Each scene shows the same named points in several views. A view is turned or mirrored, and shifted as a whole, has a little noise and may leave points out.
In the rows, zero is written as 128.

Scene 1
View 1
lemot: [126, 156, 132,  88, 137, 129, 150,  92,  96, 116, 114, 110, 127, 131, 123,
 119, 138,  87, 117, 152, 134]
nufu: [147, 135, 190, 112, 134, 147, 139, 111, 134, 161, 107, 114,  78, 181, 105,
 121, 139, 120, 126, 121, 105]
fefa: [141, 154, 124, 102, 145, 115, 151, 116, 112, 109, 116, 110, 138, 126, 128,
 121, 140, 124, 157, 135, 133]
Duso: [139, 116, 159, 115, 126, 126, 151,  87, 146, 111, 103,  90, 137, 176, 128,
 124, 154,  74, 131, 133, 140]
fof: [160, 179, 129,  93, 123, 114, 141, 106, 109, 143, 159, 124, 127, 118, 107,
 139, 140, 118, 149, 142, 147]
fep: [169, 110, 132, 112, 145, 105, 133, 131, 147, 109,  99, 120, 136, 145, 112,
 126, 138, 133, 165, 103, 137]
fadu: [104, 137, 131, 102, 140, 135, 140, 122, 101,  97,  73,  96, 121, 161, 113,
 130, 129,  94, 132, 127, 142]
kig: [128, 133, 129, 104, 138, 122, 149,  99, 125,  95, 101,  92, 142, 155, 135,
 128, 146,  88, 143, 130, 147]
vobo: [165,  93, 181, 119, 129, 123, 139, 100, 152, 137,  96, 118, 122, 168, 104,
 109, 146,  88, 118, 131, 116]
vos: [184, 150, 135,  94, 131, 100, 121, 120, 118, 152, 147, 146, 115, 120, 101,
 135, 127, 127, 144, 118, 148]
lor: [105, 169, 108,  79, 143, 139, 149,  94,  89,  95, 109,  95, 124, 141, 133,
 135, 138,  91, 131, 139, 148]
Zamum: [148, 132, 162, 120, 125, 130, 136, 118, 153, 137, 112,  98, 103, 190, 112,
 146, 144, 118, 161, 100, 143]
dotod: [134, 150, 158, 116, 138, 131, 146, 129, 119, 132, 104, 106, 109, 156, 108,
 123, 137, 133, 152, 127, 117]
Nif: [136, 117, 164, 134, 134, 109, 136, 148, 120, 121,  78, 110, 128, 157, 100,
 118, 129, 116, 150, 120, 132]
Kagek: [156, 135, 152, 108, 131, 112, 146, 101, 127, 129, 124, 115, 134, 140, 121,
 118, 145,  99, 134, 141, 133]
gavar: [138, 150, 153, 110, 140, 105, 154, 104, 101, 123, 118, 109, 136, 128, 140,
 109, 140,  93, 130, 151, 131]
Mus: [153, 146, 126,  78, 139, 122, 135,  93, 106, 126, 125, 129, 118, 126, 116,
 124, 135,  95, 116, 137, 138]
pire: [143, 128, 130,  83, 132, 133, 133,  94, 120, 114, 104, 118, 121, 150, 104,
 130, 135,  85, 116, 129, 143]
lifi: [142, 177, 177, 121, 138, 115, 154, 115, 108, 158, 140, 106, 100, 150, 146,
 122, 142, 127, 150, 134, 122]
safid: [168, 153, 122,  72, 141, 122, 138,  77, 126, 129, 149, 123, 114, 135, 136,
 136, 144, 102, 130, 124, 146]
Rek: [149, 129, 147, 106, 125, 107, 150,  79, 130, 114, 125, 101, 149, 149, 140,
 122, 153,  65, 125, 144, 152]
reda: [156, 151, 149, 114, 115, 105, 148,  96, 130, 132, 144, 105, 146, 143, 124,
 133, 149,  87, 146, 142, 155]
Vin: [136, 160, 170, 113, 142, 125, 161, 103, 109, 140, 123, 105, 115, 142, 139,
 108, 146, 114, 135, 150, 108]
vut: [134, 170, 121,  76, 149, 143, 141,  96, 114, 122, 129, 107,  93, 154, 136,
 143, 139, 122, 143, 114, 138]
Dufu: [163, 157, 151, 114, 142, 109, 139, 133, 124, 145, 132, 123, 110, 139, 121,
 129, 136, 149, 168, 114, 130]
View 2
vobo: [119, 139, 142, 174,  97, 130, 100, 118, 142,  83,  91, 103, 118, 117,  98,
 130, 126, 135, 116, 105, 123]
vos: [ 94, 164,  79, 131, 102, 124, 135, 136, 177,  96, 148, 156, 120, 107,  92,
 132,  96, 141, 139, 140, 145]
vut: [115, 134, 114, 110, 164, 144, 145, 133, 142, 124, 131, 123, 150,  84,  97,
 130, 102, 152, 151, 143, 132]
fep: [110, 146, 125, 162, 129, 138, 148, 120, 175,  77, 156, 126, 106,  91, 110,
 141, 119, 161,  93, 120, 136]
Rek: [118, 147, 118, 141,  98, 129, 121, 134, 135, 113, 124,  81, 123,  92, 106,
  93, 147, 135, 120, 153, 105]
kig: [125, 144, 139, 136, 132, 136, 140, 122, 136, 116, 136,  90, 132,  88, 118,
 115, 143, 158, 105, 151, 115]
pire: [107, 165, 130, 145, 120, 130, 135, 117, 138, 112, 118, 120, 156, 107, 114,
 119, 125, 146, 128, 137, 111]
dotod: [125, 129, 138, 123, 141, 128, 122, 115, 146, 102, 127, 124, 122, 112, 102,
 157, 103, 162, 115, 132, 159]
Dufu: [115, 130, 100, 122, 128, 131, 129, 133, 172,  94, 147, 136, 101, 100,  89,
 148,  95, 157, 124, 135, 166]
Kagek: [112, 145, 119, 135, 107, 124, 115, 127, 148,  97, 128, 105, 117, 106, 101,
 117, 119, 138, 120, 143, 129]
Mus: [ 94, 168, 110, 122, 121, 127, 130, 127, 146, 106, 128, 120, 149, 112, 106,
 104, 106, 145, 140, 149, 120]
Vin: [119, 123, 128, 104, 129, 123,  98, 128, 136, 102, 115,  90, 115, 116,  92,
 120,  99, 150, 131, 147, 151]
fefa: [110, 145, 123, 112, 140, 125, 137, 123, 152, 103, 157, 106, 121, 100, 111,
 123, 111, 159, 108, 160, 139]
lifi: [128, 111, 105, 100, 124, 130, 103, 141, 145, 114, 119, 108, 102, 107,  78,
 133,  97, 155, 142, 146, 169]
safid: [ 97, 150,  93, 125, 132, 137, 137, 142, 154, 108, 135, 117, 140,  84,  94,
 103, 108, 128, 153, 146, 111]
Zamum: [143, 117, 126, 161, 127, 145, 133, 127, 151, 114, 117, 132, 114,  83,  93,
 168, 131, 144, 124, 113, 143]
fof: [106, 152,  87, 102, 113, 114, 129, 136, 159, 117, 155, 136, 126, 100,  97,
 129, 103, 125, 141, 172, 139]
fadu: [127, 155, 155, 130, 140, 134, 142, 108, 124, 127, 121, 111, 154, 112, 123,
 134, 135, 185, 105, 143, 134]
reda: [126, 140, 101, 131,  94, 124, 125, 138, 148, 121, 141, 107, 111,  89, 100,
 121, 140, 129, 123, 161, 126]
View 3
safid: [ 98, 140, 156, 106, 106, 140, 123, 149,  95, 112, 131, 128, 102, 103, 159,
 152, 108, 127, 156, 157, 195]
vobo: [118, 116, 126, 154, 126, 130, 121, 147, 165,  98,  96, 107,  79, 103, 122,
 155,  93, 114, 149, 114, 151]
Dufu: [110, 128, 129, 130,  78, 114, 125, 109, 129, 111, 146, 159, 117, 128, 133,
 142, 111, 130, 179, 156, 153]
dotod: [127, 108, 112, 129,  80, 108, 125, 124, 138, 124, 121, 134, 117, 122, 121,
 171, 111, 126, 160, 157, 149]
reda: [118, 112, 147, 102,  88, 160, 139, 129, 106, 100, 125, 118,  87, 141, 152,
 152, 104, 110, 159, 134, 163]
pire: [107, 116, 123, 113, 115, 140, 116, 152, 117, 127, 106, 110,  90,  99, 151,
 184,  97, 119, 153, 141, 176]
Zamum: [105, 114,  98, 131,  81, 123, 141, 137, 150,  91, 126, 103,  97, 132, 130,
 147, 117, 156, 154, 150, 147]
Duso: [119,  96, 125, 121, 106, 146, 127, 158, 133, 106, 112,  79,  79, 124, 128,
 160, 111, 108, 126, 125, 162]
Nif: [116,  86,  90, 138,  96, 119, 114, 115, 155, 124, 126, 125,  98, 128, 123,
 176, 104, 113, 173, 122, 133]
fefa: [115, 110, 127, 111,  80, 130, 103, 124, 105, 140, 142, 137, 109, 126, 140,
 164, 111,  97, 154, 154, 164]
lemot: [129, 104, 145,  99, 105, 131, 120, 144,  98, 139, 109, 123, 110, 106, 142,
 195, 105,  99, 151, 147, 180]
kig: [110,  91, 116, 104,  94, 142, 111, 148, 110, 131, 134,  93,  92, 126, 138,
 170, 117, 102, 136, 138, 168]
vos: [ 97, 146, 138, 121, 100, 137, 124, 112, 115, 108, 132, 168, 102, 112, 166,
 154,  90, 135, 199, 146, 167]
lifi: [139, 112, 162, 120,  85, 107, 151, 120, 122, 100, 131, 146, 133, 131, 112,
 154, 125, 122, 165, 153, 163]
gavar: [131,  97, 156, 110, 106, 133, 121, 129, 108, 127, 125, 132, 109, 120, 129,
 174, 110,  85, 157, 130, 170]
fof: [120, 139, 152,  99,  80, 145, 133, 118,  93, 117, 122, 158, 108, 125, 164,
 163,  96, 120, 178, 165, 170]
Mus: [109, 125, 143, 108, 116, 134, 116, 142, 102, 128, 116, 136, 104,  98, 156,
 181,  98, 115, 166, 146, 185]
vut: [104, 123, 128, 103,  86, 112, 127, 148,  99, 126, 136, 122, 125, 108, 141,
 170, 125, 145, 150, 179, 189]
Vin: [144, 109, 159, 122,  95, 111, 133, 132, 124, 119, 115, 136, 124, 117, 111,
 166, 115,  99, 148, 149, 166]
nufu: [130, 123, 124, 149, 105,  95, 147, 143, 166,  95,  94, 124, 116, 101, 108,
 166, 109, 150, 157, 151, 154]
Rek: [117, 101, 153, 107, 112, 159, 125, 151, 108, 108, 119,  97,  81, 125, 144,
 160, 107,  92, 140, 120, 175]
lor: [118,  93, 125,  80,  90, 129, 119, 151,  81, 151, 125, 106, 116, 114, 147,
 202, 121, 109, 141, 163, 187]
fep: [ 86, 119,  93, 140,  89, 132,  92, 122, 140, 125, 153, 130,  86, 122, 141,
 137, 103, 116, 163, 136, 148]
View 4
Nif: [119, 150, 139, 156, 157, 161, 122, 109, 117, 133, 157, 166, 147, 143, 153,
 133, 102, 110, 109, 141, 113]
vut: [111, 130, 123,  90, 140, 142, 156, 100,  99, 119, 116, 111, 121, 117, 104,
 106, 117, 112, 131, 152, 145]
pire: [ 95, 153, 155, 107, 129, 144, 137, 120,  99, 128, 125, 116, 146, 139, 124,
 122, 109, 106, 144, 120, 107]
lifi: [120, 102, 120, 114, 125, 150, 178, 104, 110,  96, 147, 132, 130, 122, 135,
 143,  99, 128,  89, 172, 136]
gavar: [ 95, 116, 140, 108, 147, 145, 157, 132, 102, 121, 151, 119, 153, 136, 131,
 145,  78, 140, 116, 142, 109]
fep: [ 87, 159, 130, 156, 141, 146, 126,  95, 101, 157, 150, 153, 131, 140, 143,
 108, 128, 145, 120, 139, 131]
vobo: [ 93, 152, 143, 153, 103, 148, 161, 112, 115, 128, 136, 152, 136, 156, 158,
 151, 107, 107, 116,  95,  93]
fadu: [123, 149, 133, 114, 178, 159, 120, 125, 114, 135, 131, 133, 146, 133, 117,
 121,  87,  90, 138, 128, 114]
lemot: [ 99, 124, 150,  90, 150, 145, 150, 129,  94, 118, 123, 109, 152, 136, 119,
 134,  81, 119, 135, 138, 109]
reda: [ 86, 140, 126, 115,  97, 161, 134, 121, 113, 122, 153, 107, 145, 134, 124,
 138,  95, 148, 123, 161, 110]
nufu: [129, 132, 136, 139, 111, 149, 176,  90, 116,  99, 118, 159, 122, 139, 152,
 144, 119,  79, 102, 126, 122]
lor: [104, 130, 130,  80, 169, 151, 135, 129, 100, 128, 114, 100, 145, 128,  97,
 118,  77, 115, 149, 144, 121]
Rek: [ 77, 143, 124, 109, 109, 153, 147, 137, 115, 133, 149, 103, 145, 140, 119,
 146,  82, 141, 134, 118,  94]
Vin: [108, 104, 127, 114, 140, 145, 178, 115, 102, 108, 129, 133, 138, 138, 136,
 150,  82, 126, 103, 148, 122]
fefa: [ 92, 127, 131, 117, 160, 147, 137, 111,  92, 137, 134, 126, 143, 135, 124,
 119,  93, 147, 124, 163, 131]
Kagek: [ 88, 133, 140, 124, 117, 148, 152, 117, 103, 125, 140, 125, 143, 142, 138,
 139,  98, 138, 120, 139, 111]
Mus: [ 91, 134, 166,  94, 131, 134, 153, 118,  85, 121, 131, 108, 149, 133, 127,
 122, 111, 126, 135, 137, 115]
Dufu: [107, 126, 134, 134, 130, 146, 151,  89,  97, 119, 151, 145, 132, 126, 143,
 118, 127, 141,  97, 178, 146]
Zamum: [117, 158, 106, 144, 104, 165, 135,  91, 131, 123, 137, 146, 116, 130, 132,
 124, 125, 102, 116, 143, 129]
Duso: [ 91, 153, 108, 129, 114, 162, 143, 126, 129, 137, 135, 126, 132, 145, 123,
 146,  83, 115, 133, 106,  96]
safid: [ 81, 135, 142,  91, 106, 132, 162, 109,  88, 123, 131,  96, 131, 124, 114,
 114, 123, 141, 134, 141, 128]
dotod: [120, 129, 130, 135, 148, 155, 146,  98, 108, 117, 126, 152, 134, 137, 140,
 129, 102, 109, 109, 158, 130]

In a view up to two points have been moved. Name them for each view, in the order of its rows, or write none.
view 1 => reda
view 2 => vobo, dotod
view 3 => pire
view 4 => lor
